Points, in no order, along strands that fork, close into loops and pass close to each other.
In the rows, zero is written as 128.
Points whose rows are less than 136 apart are linked; no others are. Some points are linked to none.
Nuru: [134  77  78 130 153 110 162 117 149 166 113 159 115 179 195 127 158  80
 111 118 140 141 124 100  87 112 139 141 127 121 122 162]
dapup: [101 128 145 126 151 125 129 139 120 147 129 106 112 116  98 130 118 139
  93 126  80 109 132 107 125 147 152 114 131 106 137 141]
gug: [121 119 111  89 120 106  90  91 106  91 103 143 135 198  93 112 105 174
  64 114 123 178 111 153  95 197 132 117 131  82  89 148]
Pumod: [ 99 184 141 182 140 127 140 127  93 141  64 132  84  85 124 114 159 149
 173 149 149 121 108  87 184 100 113 105  84 178 178  77]
betu: [125  66 162 163 109 113 133 135 170 148 185 145  82 147 125 143 129  91
 130 175 109 158 137 121 103 153 169 171 120 142 172 133]
dutun: [128 140  87 145 150 110 122 155 176 158  81  91 140 155 212 112 160 161
 169 107 152 154 136 130 183  91 128 103  87 157 121 108]
dazog: [147 108  84  89  98 120 148 136  98  76  93 185 158 160 142  86 108 143
 108  96 173 152  89 136  77 134 130 116 155 117 118 149]
kamo: [135  87 126 129 102 134 109 119 158 132 203 129 142 162 192 133 158  86
 177 161 145 167 131 126 104  89 161 180 111 166 134 160]
nofuv: [116  99 182  85 103 127 133 105  63  89 187 125  77 126  72 170  99 101
 109 132 132 164 170 141 110 147 112 103 157 143  84 134]
zufuv: [190  70  40 152 125  92 167 177 175 165 143 142 149 218 200  80 129 137
 150 117 107 191 121 131 145  98 128 158 140 114 133 147]
zot: [111 113 185 107  75 131 117 114  62  91 157 131 101  71  37 162 125 117
  91 169 159 124 178 129 105 155 104 106 166 134 109 119]
sabuf: [146 169 132 129 140 179 126 116 158 128  91 104 176  53 150 159 176  92
 125 127 162  70 145 134 124 141 102 138 102 129 137 143]
Kebi: [134 141 114 140 146 114 186 138 105 139 100 159  88 120 164 135 127 106
 133 100 169 129 108 113 156  75 104 101 111 170 151 115]
mavam: [146  58  65 145 154 106 151 159 193 170 156 142 155 173 207  81 171 114
 175 138 124 158 160 132 169  93  93 157 150 128 117 145]
pifo: [132 124 153 112  76 133 131 163 106  69 155 123 143 109 168 110 106 142
 175 110 149 160 121 132 138 107 115  81 148 132 134 108]
memog: [147 137 136 113 115 121 112 109 114  84 178 138 182 137  87  88  93 173
 103 107  98 141 118 167 145 153 142 158 164 101 143 127]
diz: [ 83 119 126 115 112 125  91 148 103 134 119 163 114 120 134 103 116 184
 156 124 125 122 135 114 125 107 140  92 160 130 121 121]
dilum: [ 90 174 150 195 144 126 111 160 136 163  57  97 125  78 119 134 164 121
 147 143 127  68 156 105 165 137 127 107 125 138 131  95]
Dep: [119 136 189 161 158 114 127  88 112 118  87 133 132  76  83 153 157  81
 130 152 141  79 143 129 128 157 125 147 126 154 109 108]
Buga: [154 159 136 135  69 144 159 157 112  68 171 115 164 110 121  92  96 163
 162 123 115 152 118 128 149  97 133 111 125 125 183 107]
pigob: [ 59 127 127 150 111 114  97 158 115 149  82 165 115 119  85  85 112 167
 103 158 121  95 124 100 108 169 148  94 116 108 168  83]
lomu: [149 137 132 190 130 102 174 128 152 120 135 120 117 110 164 108 145 100
 179 145 144 155 118 130 199 114 127 167  78 180 189 100]
mazu: [142 152 110 109 103 166 152 197 115 106 127 130 142 110 114 111  75 181
 149 104  92 144 103 131 151 124 122  99 116 131 166 115]
lem: [182 110 100 109 118 116 157 148 134 119 153 117 121 161 157 120 104 138
  88 108  88 158 114 112  74 141 166 125 131  82 128 157]
Govir: [147 106 137 154  92 104 143 131 142  64 162 166 121 156 111  82  94 165
 161 123 110 200 110 145 150 132 122 134 134 142 128 107]
fomo: [163 142 129 151 100 172  72 126 185 107 170 121 198 131 147 127 125 121
 209 148 120 163 127 152 131 126 134 182  85 146 129 132]
lod: [168 136  79 125 136 168 161 164 145 135 144 112 133 135 182 153 112 147
 114 106 112 136 122 113  90 115 156  99 105 109 148 158]
puzaf: [163 173 132 175 141 134 179 161 104 148  54 116  70  69 113 165 148 104
 141 125 195  99 121 117 161 116  89  63  87 153 126  53]
Fizu: [151 107 137 112 114 166 104 123 127 109 178 112 128  95  84 165 123 120
 109 170 114 124 155 150  94 187 148 147 100 119 112 159]
Toba: [170  71 120 135 164 109 124 117 154 154 174  92 131 152 133 141 169  95
  81 120 112 119 177 143 102 161 120 151 186  94  66 162]
Nusud: [118  93 116  88 151  95 122 109 108 155 172 118 121 165  96 124 125 141
  49  94 101 101 154 135 105 122 133 111 211  64 104 175]
Fene: [144 158 137 137 200 151 168 134 136 166 122  98 117  71 125 169 150  83
 146 124  78  78 156 124 169 121 125 159 124 145 117 137]
tude: [ 65 218 154 118 116 157  75 121 113 119 105  87 132 112 105 157 113 141
 139 156  92 102 112 114 126 134 151 130  77 118 155 125]
pere: [120  89 125 104  86 164 118 158 122 117 212 118 144  99 112 136 118 142
 155 142  93 131 163 139 121 115 139 148 153 119 152 148]
vog: [144 115  83 117 143 153 112 154 167 156  86 102 130 151 194 136 156 128
 174 122 123 154 142 118 115 106 124 126  78 131  93 147]
Gusod: [140 188 134 135 145 111 155 117 130 107 131 120 171  97 141 108 131 109
 184 121 146 127  92 142 202  93  99 172 103 161 182 125]
razep: [ 65 105 137 111 123 114 113 128 121 137 152 145 124 122 151 130 140 118
 150 144 141 109 140 122 111  84 141 116 152 158 126 150]
duf: [134 209 125 198 100 132 172 156 107 103 104  70  94  87 143 113 116 124
 162 124 164 143 109  98 203  91 141  74 107 146 176  64]
Bokog: [166  91 145 177 145 108 132 135 186 137 155  71 128 130 172 139 184  95
 148 156 135 106 161 131 147 145 128 164 125 139 127 128]
vik: [157 151 129 124 157 100 128  91 122  97 153 101 177 146 114 108 124 153
  72 118  66 116 126 156 136 173 132 164 170  81 113 146]
zelok: [118 167 131 121 156 170  90 120 122 172  91 106 179  51 120 165 143 105
 113 125 113  52 164 118 106 117 102 145 132 145 115 143]
sisus: [145 119  96 131 149 101 132 120 142 100  97 189 184 114 142  72 147 144
 141 102 166 103  90 153 153 126  94 160 142 137 143 136]
zal: [160  86 106 142  94 155 103 142 189 147 181 126 167 177 175 119 134 117
 210 152 136 180 151 155 127  98 128 183 108 139 114 133]
bemu: [ 89  84 140 126 167 116 106 127 137 158 112 165  82 156 113 134 111 141
 150 132  78 146 126 129 157 134 136 147 127 149  76 145]
kibam: [126 179 125 187 129 113 191 143 102 133 133 133 100 110 160  95 133 117
 138  95 165 135  97  95 179  66 130  96 132 166 200  79]
sisul: [ 80 180 107  70 109 136  91 106 110 106  62 171 106 166 101 134  94 169
 105 135 137 146  66 115 101 153 137 125  63 132 172 118]
lim: [ 93 108 148  95 158 143 107 100  88 164 106 147  85 128  65 195 110 102
  85 133 115  95 184 118  82 147 118  88 141 139  67 129]
zun: [112  89 104 153 113 121 143 118 150 145 169 157  89 146 167 116 138  98
 153 156 124 174 129 122 108  94 155 169  98 151 172 152]
navoz: [123 106 180 138  98 100 149 106 100  58 168 135  97 138 100 103 108 119
 128 140 125 164 122 136 142 141 135 128 135 146 152 104]
bibo: [131  77 180 170 149  96  99 111 154 121 123 134 137 119  94 130 153 109
 147 153 132 104 151 143 149 162 114 166 148 152  74 111]
Vab: [ 79 177 151 115 112 130 129 101  96 141  90 135  71 132 115 149 101 123
  64 140 122 106  89  89  86 141 154  84  95 106 177 110]
Guv: [ 92 124 114 158 124 107 118 126 128 132  97 188 123 141 164  94 135 154
  98 130 172 128  90 105 108 133 132 124 105 128 179 123]
vek: [ 72 156 128 127 118 119  79 127 103 127  58 140 163 106  83 109 133 163
  90 139 134  60 124 127 118 181 112 118 131 109 132 100]
gunoz: [108 106  96  97 152 159 124 110 135 158 141 140 144 120 139 155 149  85
 159 110 115 105 138 137 105  89 118 146 126 143 111 174]
telup: [ 98 121 147 124 165 123 139 117 112 164  98 143  61 118 103 150  96 142
 124 128  83 126 134 115 139 131 137 120 108 160 126 103]
toz: [122 185 129 137 153 149 172 135  70 169  77 121 119  66  71 140 112 122
  84 114 131  49 113 110 131 113  92  65 167 123 139  89]
Toso: [ 93 222 177 134 122 119  95 123 110 100  61  94 109 114 144 139 114 157
 130 150 122 100  95 111 139 124 137 113  89 125 160  92]
fasal: [151 153 116 134 178 142 136 117 172 125 139 138 152 140 119 104 109 145
 157 105  56 113 102 160 169 139 136 189 121 123 110 145]
dak: [ 93 135  86  90  94 123 104 124 144 114 137 156 170 188 130 100  82 180
 117 112  83 164  92 144  89 123 169 143 120  87 157 168]
Lam: [ 78 144 114 175 126 155 131 171 122 172  84 152 122  76  90 127 106 147
 100 142 114  83 131 106 125 158 139 103 107 122 200 110]
pizag: [131  46 166 154 151  87 162 144 150 142 194 108 123 130 143 125 154  95
 142 129 127 102 155 128 160 104 110 139 199 139  97 121]
Sir: [ 63 165 174 136 129 115 115 133  95 109 108 111  70 108  59 141 101 137
  90 180 100 119 115 107 123 153 155 100  85 118 183  77]
Rigi: [128 120  91  93 135 160 130 164 121 136  87 143 110 132  99 135  69 182
 145 106  88 167 110 145 132 149 126 132  92 118 120 127]
seva: [160 118  74 131 136 137 168 171 137 141  74 162  86 138 144 128  87 156
 159 119 125 184 107 119 148 135 125 115  61 162 132 111]
Zud: [104 154 140 175 134 132 131 168 101 168 104 123 124  69 107 114 116 158
 138 142 129  62 137 102 157 105 139  88 123 113 169 105]
metop: [142 174 146 159 103 168 174 142  79 109  76 125  87  60  93 146 138  91
 122 137 196  85 106  95 140 110 104  65 128 125 145  60]
Kir: [ 90 106 131  54  81 120 100 146  94 109 159 121 136 156 107 112  81 183
 103 113 120 161 160 144  93 107 129  76 187 106  97 160]
Luk: [115 214 154 115 115 132  93  98 136 111  83  85 161  92 154 118 130 166
 120 105 133  87 111 113 137  99 130 101 126 104 150 134]
Gopab: [ 82 156 143 112 164 123  34  57 117 147 124 140 179 125  60 131 125 144
  67 132 119 116 149 172 118 187 127 174 158 110  94 162]
roz: [138 156 119 104 167 129  79  64 131 135  96 157 185 116 101 139 151 108
  88 125 116  92 138 156 115 181 106 186 144 104  93 171]
moba: [ 92 120 134 144 117 137 103  98 151 125 141 187  98 154 107 120  87 124
 195 151 114 187  98 133 151 139 147 193  74 173 147 112]
Nusu: [170 134 142 144 152 117 181 132 116 104 135  96 124 102 126 127 139 103
 150 117 133 104 128 149 170 128 107 128 143 139 111  96]
rusum: [184  81 132 109 122 152 146 148 121 132 180 112 121 101 112 174 140  87
 121 132 142 122 162 134  97 149 131 134 131 125  99 143]
gumir: [108  87 172 126 105 107 138 114 100 132 174 134 126 103 111 141 151  80
  86 130 165  82 155 109  80 105 128  89 188 111 127 133]
nifev: [156 141 163 172 156 137 185 131 129 174 116 113 101 105 123 163 159  77
  85 108 143  63 144 108 150  94 142  83 136 116 109  88]
Lan: [201  99 114 131 118 150 152 110 152  95 170 130 178 144 146 114 156  85
 164 132 156 174 103 168 139 146 110 186  84 147 136 134]
bopo: [126  83 147 195 136  89 121 159 173 165 164 116  67 149 138 132 134 127
 130 173 108 142 157 115 133 136 167 139 103 158 133 113]
gogo: [125  61 109 154 159  85 138 172 180 180 165 105 107 156 178 125 161 112
 168 139 116 144 148 135 151  83 122 137 160 159  95 140]
Dulor: [168 134 134 164 134 104 185 137 167 116 157  94 136 152 188  95 145 129
 129 117 128 159 121 124 136 115 154 107 115 124 165 109]
Daza: [137 130 141 177 112 127 176 158 106 129  94 130  36  92 127 142 145 126
 144 141 189 139 132  92 177 113 112  56  81 170 128  47]
motik: [ 82 114 132 107  73 160  89 149 130 111 189 117 149 122 133 122 118 149
 120 147 125 112 136 133 102 130 159 119 124 109 177 126]
nutar: [163 152 119 171 139 131 128 117 177 127 117 149 126 140 143 115 111 105
 186 147 110 159 102 138 162 153 142 185  72 163 149 113]
kes: [109 140 199  99 128 145 117 109 106 101  98 105 109 111 135 156 149 106
 159 139 181 137 141 123 136 112  84  99 125 161  64  98]
gipa: [102 127 208 120  89 144 131 105  75  96 152 110 127  68  81 147 142  92
 100 164 181  75 166 112 104 115 122 100 184 132 122 109]
Fikuz: [127 120 118 158 113 112  97 148 157 110 138 144 146 175 150  77 101 180
 167 117 102 169 121 127 145 131 143 134 115 117 149 121]
vud: [127 100 152 175 148 107 144 167 156 142 144  86  95 112 133 120 136 139
 204 147 106 140 161 131 219  97 140 135 121 173 117 109]
vuf: [103 146 127 107 112 153  56 106 126 101 121 175 137 158  57 117  82 176
 140 122  99 179 106 158 128 175 141 163 100 120  98 133]
Sutod: [ 97  77 137 173 149 134  90 163 162 164 114 146  62 142 133 124 110 157
 178 151  92 168 152 124 157 130 156 134 100 162 100 110]
Lumi: [ 84 134  74  65  98 136  83 146 113 113  95 167 140 181 136 111  97 190
 116 117 124 167 100 129  87 137 149 120 101 115 140 137]
mufo: [110  67 145 127 101  96 119 129 131 117 164 138 131 154 189 116 164 104
 164 128 199 140 145 120 112  70 111 100 168 148 114 133]
Tet: [160 156 127 105 157 142 140  90  99 134  84 144 161  95  85 172 142  92
  80 102 147  78 129 143  96 180  84 154 144 126 118 139]
pelu: [117  72 153 113  91 139  64 130 141 114 150 135 132 137  97 158 128 150
  91 145 131 147 162 142  96 195 135 139 145 119  87 150]
pubig: [166  67  14 123 119 133 151 147 156 152 117 150 158 200 159  97 123 117
 141 115  92 160 110 123 104 108 136 168 154  92  99 186]
dat: [138  99 112 132 137 115 104 102 151 108 182 173 176 173  87  79 111 149
 132 111  90 155  94 164 137 146 133 204 171 104 120 142]
lufer: [ 89 151 175  69 124 101 101  46  92 115 140 110 116 159 129 137 128 115
  93 115 128 147 145 133  89 115 131 105 171 128  74 166]
lub: [130 157 129 113 205 128 150 108 134 166 104 107 174  87 140 144 162  77
 140 115 137  68 153 151 172  92  95 140 161 144  95 133]
vos: [113 183  89 152 175 114 120 128 159 156  64 112 139 120 189  95 144 156
 184 106 131 122 111 142 202  97 101 136  91 157 143 124]
tul: [100  92 148 125 155 115  63 115 160 149 155 116 141 158 141 121 141 132
 171 139 102 123 169 146 139 107 126 177 188 137  78 152]
fipu: [ 84  58  93  93 130  88 126 114  96 160 192 156 102 178  94 138 110 116
  85 126 106 142 151 130  74 126 147 140 188  96 112 178]
Gimon: [136 109  96  73 131  89 158  73  85 120 104 133 102 199 102 139 101 116
  87 111 107 176 128 120  86 143 137 128 147 106  71 201]
kaba: [127 133  93 124 115 134 156 161 137 140 115 164 107 128 172 118 115 153
 106 110 141 145 105 100  94 119 145 107 105 118 189 141]
loma: [162 149 156 115 137 139 109  90 108 109  88 103 110 114  83 193 109 134
  78 129 124 124 119 140  93 206 132 127  86 129 118 138]
beger: [133 176 129 137 112 148 187 146  69 122  99 151 108  72  99 120 100 110
 112  97 172  86  90 106 151  90  99  75 159 122 177  83]
lufu: [ 77 162 160  81 130 121  79  51  95 137 137 117 134 125  74 149 125 136
  71 140 112 123 159 155 104 150 136 123 161 108 110 153]
seno: [ 88 169 202  77 129 102  96  71  76 101 111 106  97 137 131 156 139 115
 114 139 164 120 135  96 101 113 124  68 140 143  83 109]
parun: [145 108 107 112 171 134 173 131 156 155 149 106 169 105 164 120 191  76
 133 122 156  94 161 156 175  73  81 153 156 142  98 117]
Zil: [157  80  93 154 131 123 132 139 163 118 168 177 191 136 148  80 146 121
 181 113 137 117 118 149 142 118 101 175 168 130 119 132]
luvif: [196 111  82 100 172 126 135  91 157 129 158  82 173 156 163 131 194  74
  90 124 109 125 150 138  81 134 120 187 173  95  92 157]
Gozir: [ 77 185 148  93 132 166 100 114  86 158 118 103 144  59  59 169 113 113
  93 130 109  59 166 130 119 121 124 131 140 123 118 141]
pigif: [158 156  69 150 136 114 199 148 135 154  83 149  70 132 181 132 134 133
 147  93 174 196 109 124 187 108 123 103  75 181 163 101]
Befis: [139  62 104 138 106  89 118 103 138 134 189 173 135 202  95  71 110 123
  90 138  85 156 106 152 116 151 143 185 174  89 114 158]
Pim: [137 152  78 118 150 128 104 136 156 148  66 161 148 140 131 116 106 163
  90 110  98 118  89 121  93 167 135 141 110  97 153 159]
nos: [172 137 151 164 116 104 150 128 153  98 141  84 129 134 173 110 156 113
  85 130 146 117 125 101  86 133 159 112 120 104 164 121]
kiv: [141 181 155 135 166 111 121  78 131 129 145  85 135 106  85 139 118 130
  83 124  66  95 132 130 130 176 152 160 114 115 136 148]
Mamut: [156 148  48  93 140 163 158 162 145 126 109 163 193 118 170 118 102 143
 171  91 144 140  90 150 124 103  89 149 107 139 149 144]
tima: [129 141 105  73 121 133  99  87 115 112 102 156 157 176 136 134 101 130
 161  99 109 167  98 150 106 118 119 155 138 128  80 193]
Bobu: [102 139 140 116 144 153  47 121 127 132  89 139 141 130  81 155 111 176
 144 147  96 121 125 148 133 174 123 153  93 125  93 129]
lafa: [193  77 141 130  80 138 164 150 150  91 195 119 148 130 144 115 135 102
 176 154 178 180 131 156 133 131 115 144 101 154 135 106]
ver: [139 107  47  88 141 162 156 151 138 139 151 138 177 137 179 127 130 108
 171 101 115 132 115 141 113  84 113 162 129 132 157 178]
daga: [ 54 150 152  94 102 100  65 119  78 109 127 127 132 141  68 109 116 160
  30 148 144 138 138 143  85 165 136  75 126  83 118 100]
feg: [113 133 148  56  95 144  94 138  93 118 180  83 137 118  99 139 100 189
  74 108  92 131 171 148  96 138 149  76 164  81 103 146]
gode: [140 107 167 150 117 121 183 172 139 120 191  70  91 125 135 136 130 122
 199 158 139 163 168 128 198  88 132 103 134 174 121 101]
Bazun: [151 106 103 134 174  99 197 149 165 135 125 131 173 137 168  96 193  97
 126 113 186  92 123 147 174 111  91 111 174 117  87 111]
Deduz: [171 175 134 130 160 133 144  95 136 124 100 109 135  91  94 167 122  98
  51 109 119  86 114 129 100 191 121 158 105 123 144 143]
Buf: [152 128  82 125 104 136 123 145 157 139 128 159 148 198 160  92  99 176
 158 115  63 199 101 139 108 114 157 142 104 104 153 160]
kirak: [123 160 133 219 123 115 157 152 136 116 107 115 116  71 115 102 133 127
 175 162 127 115 102 123 188 144 150 171  88 133 195  94]
sos: [170  96  83  79  90 117 151 109  81  82 105 159 142 184 103 110 108 162
  78  95 141 171 113 138  89 162 134 121 157  94  77 171]
pon: [107  75 131 142 144 117  95 153 157 137 162 144 163 123 132  82 147 145
 194 123 101 111 146 156 176  88 106 165 192 137  91 143]
vam: [204 157 137 151 108 122 174 150 145  72 154  85 183 114 155  82 117 151
 152 115 120 134 124 126 156 125 145 130 103 109 190 103]
Zage: [153 154 125  85  84 122 101 109 118  73  86 150 173 160 170  96 135 162
 115 100 161 148  90 124  79 135 115 121 129 125 142 139]
Bom: [ 96 198 155 108 144 143 135 113 105 162  69 139 144  76  85 154 108 134
  88 115  93  39 120 123 130 130 108 102 128 129 169 119]
Vib: [135 165 142 153 156 136 165 137 150 167 146  85 103 101 156 171 149  96
 145 121  86  99 140 110 146  90 153 158  87 151 156 126]
dunaz: [151 172 176 163 133 142 150 160 126 135 146  46 105  80 145 144 141 126
 142 133 122  91 147  89 171  84 137  74 137 112 123  96]
gim: [ 93  74  97  85 108 128 123 120  88 142 208 167 123 169  88 132  86 126
 139 125  72 167 140 153 105 122 142 156 180 111 126 189]
momiz: [ 67 152 141  75 138 132  82 139  87 119  66 138 109 149 125 110 123 191
 144 119 114 111 115 102 152 110 111  70 125 128 104  88]
renog: [124 143  89 124 142 148 159 154 128 122 121 162 138  89 161 125 123 130
 178 104 151 133  93 134 175  84  99 144 105 153 174 130]
kido: [127  79 132 140 132 103  68 100 157 134 182 125 154 163 139 129 156 111
 116 141 106 129 158 134 102 149 121 174 196 119 110 164]
Zodap: [117 146 147 113 105 141 120  97 104 101 125 145 134  83  96 132 112 111
 119 143 154 124 108 131 106 145 130 146 109 133 165 139]
fugu: [160  79 108 128  93 111 136 101 126 103 167 138 117 194 138 123 117 121
 118 143  97 178 111 144  83 145 144 161 128 106 127 161]
dil: [172 149 159 154 124 116 181 142 155 147 174  47 114 116 175 132 177  93
 117 122 178 101 134 110 174  69 126  87 152 122 128  92]
Rinu: [155 116 103 174 139 102 160 118 138 103  78 193 151 140 165  78 143 132
 113 124 158 118  92 131 120 155 118 140 127 138 167 125]
gefi: [166 107 154 131 124 145 165 151 119 120 136 111  64  97  94 189 114 108
 115 122 153 132 146 126 123 153 114  95 105 150 112 108]
basud: [152  82 152 146 103 128 168 175 148  94 165 126  91 130 132 121 114 111
 197 141 163 210 138 127 162 120 116 119 110 175 127  97]
Gup: [127 139 135  94 151 101 148 103 104 117  79 148 130 140 134 119 131 117
 104  95 148 107  99 133 118 121 107 117 147 137  91 128]
Mevi: [172 151 117 153 109 156 142 145 145 120 110 106 168  57 139 136 146  91
 140 135 164  99 109 113 151 155 110 144  86 139 172 107]
zesi: [ 69 154 196 150  85 117 103 116  97 130 132 111  99 104  44 148 117 125
  76 184 111 102 157 123 120 167 175 119 124 113 154 119]
Gonom: [181  87  45  97 162 130 157 139 145 163 154 110 142 189 141 125 134 116
 112 103  63 144 148 126  90 119 130 148 161  80  84 205]
zan: [142 141 140 107 123 107 119  92  93  91 117  98 119 157  85 130  97 155
  47 109 129 140 105 134  90 206 132 118 113  89 111 127]
Kofuz: [143 120 151  83 134 143 133 136 129  92 132 111 144 126 147 139 139 118
 201 123 156 149 132 141 158 113  89 112 134 172  59 126]
Fovo: [174 131 108 131 121 159 108  96 155 103 154 172 181 126 115 122 129 104
 143 135 145 129  92 171 122 179 119 222 109 134 140 149]
Piv: [114 149 159 184 130 131 136 120 113 172  96 127  61 107 144 170 161 110
 102 123 172  93 131  73 124  71 147  68 113 132 132  64]
pemu: [182 102 112 131 164 139 139 115 192 133 158 104 171 133 171 136 189  73
 131 148 129 109 144 144 118 130 125 191 122 117 126 152]
fafe: [ 99  93 150 145 121  88 160 119 111 139 135 169  84 132 107 117 132 104
  56 126 159 109 119  92  92 133 131  83 164 116 155 103]
sek: [152 150 116 156  98 154 147 177 121 100  94 132 139  64 126 114 136 141
 174 131 200 124 111 117 152 142  87 103  91 150 153  89]
Lazit: [138  77  93  85  96 144 104 148 130 154 218 122 148 139 119 144 100 129
 142 131  84 157 163 151  90 124 134 172 174 102 122 190]
kopiv: [152 114 116  97 152 154 162 135 163 131 101 117 136 127 176 164 158 112
 192 127 158 156 135 143 141 112 101 125  86 166  81 121]
pubo: [121 184 158 185 135 140 136 136 129 132 128  78 130  83 128 132 136 116
 165 153  94 103 133 114 172 113 164 148  85 138 194 120]
gunub: [ 76  78 156 117 121 106  80 155 142 150 182 115  69 170 112 143 100 155
 158 171  90 193 148 128 106 129 157 134 144 132 125 149]
giku: [ 70 174 148  81 126 125  76 103  77 119  77 132 134 140  91 117 121 185
  86 137 148  96 129 126 109 160 118  80 131 109  92 102]
batoz: [205 139 136 155 121 124 177 132 150 135 170  90 136 122 180 126 166  81
  78 112 177  89 120 105 115  86 141  85 166  84 146 103]
moz: [ 88 156 118 130 129 135  79 153 101 115  42 161 121 105 119 109 126 178
 172 144 142 102 109 120 173 133  88 108 104 152 116  89]
natob: [ 78 112 136 107  72 128  89 137 110 130 150 128 136 145  95 124 112 145
  43 156 132 139 129 141  84 166 172  91 128  85 170 127]
gufu: [162 137 109 141 175 127 184 129 150 179  85 127 132 125 162 152 178  72
  82  99 173  73 119 118 112 101  94  86 149 128 114 104]
bena: [144 115  64  74 156 133 125 105 104 145 152 114 164 159 102 109 134 155
  70  86  64 136 171 134  97 130 132 144 190  62  80 200]
Gazi: [160  92 163 160 132 130 163 154 138 151 109 101  44 119 139 168 152 111
 131 130 161 136 154  97 154 130 123  78 115 149  95  88]
Geso: [113 155 152  89 100 161 123 137  90 157 160  88 119 103 102 176 118 130
  69 120 131 101 149 121  83 124 148  52 154  73 120 134]
nir: [105 134 158 187 137 117  97 156 130 138  60 148 105 106 115 116 150 151
 144 159 163  98 150 109 158 164 108 110 104 160 116  87]
tibas: [100 111  90  61 128 130 115  68  95 137 135 157 124 173 110 145 100 104
 121 107 101 181 119 139  90 122 132 153 125 120  78 222]
neroz: [142 104 110 124 100 123 166 152 136 107 147 125 132 150 193 119 139 120
 173 100 183 159 129 125 148  64 114  78 143 142 112 108]
Povu: [ 79 159 109 102 129 125 135 128 117 129  76 164  71 150 126 132  66 169
  73 123  89 149  72 112 114 127 148 101  72 132 179 119]
risup: [120 131 198 143 103 140 145 163 104 106 181  70  90  81 108 155 119 126
 137 133 124  98 149 104 166  78 130  76 173 119 114  89]
dugu: [160  63 147 175 163 125  85 139 193 128 135 105 118 156 147 125 172 109
 159 143 134 144 148 135 141 166 132 170 131 136  79 131]
nune: [157 111  90 133 170 132 162 106 145 164  90 146 133 142 159 144 169  87
  69  99 146  98 123 112  74 151 121 129 136 106 129 160]
los: [112 162 134  97 108 144  68 104 124 108  94 101 162 145 183 120 135 158
 115 117 151 115 117 110 105 123 134 110 131 103 117 140]
pepo: [ 87 149 123 104 104 146  96 100 131  98 149 185 130 172  97 122  69 136
 179 142  89 206  78 154 118 137 134 174  88 138 132 122]
vit: [119 135 156 129 142 130 113 152 123 176 138  84  95 120 125 160 137 138
  91 121  96  75 165 115 109 106 144  76 146  98 109 122]
regu: [126 121  85  98 135 140  98 117 152 120  91 155 185 156 169 108 134 157
 195 106 136 141 127 153 128 113 107 156 144 146  64 157]
kotus: [143 156 132 170 138 150  92  99 169 124 112 149 167 107 129 132 133 112
 168 158 135 104  88 126 145 163 132 207  66 142 159 131]
ler: [113 183 136 158 120 141 127 123 107 162  73 136  79 109 156 161 128 129
  85 140 179  99 104  76  96  96 138  77  88 131 185  80]
lapuf: [110  92 156 112  97 111  90 103 108  73 175 148  98 147  84 133  91 136
 114 139 127 165 133 136 117 174 143 138 154 125 116 138]

How many points has the smallest loop of links through each point below? Write - if it is on no loop.
mufo -> 14
Zud -> 9
moba -> -
zelok -> -
betu -> -

A fork is a point with three links, a tip a point with one. Leave the first point through the second and follow the links. Name the first fork or tip that comes.
vog; kopiv -> Deduz
tul; kido -> Dep
Guv; kaba -> kiv
fomo; zal -> dapup
telup; bemu -> fomo

A piece is all that can be reached along the links. How many separate loops has the piece of each point below (a circle has one, a figure eight two, a Y none), and how many tips (points with one link)?
gogo -> loops 2, tips 6
toz -> loops 0, tips 4
Luk -> loops 0, tips 6
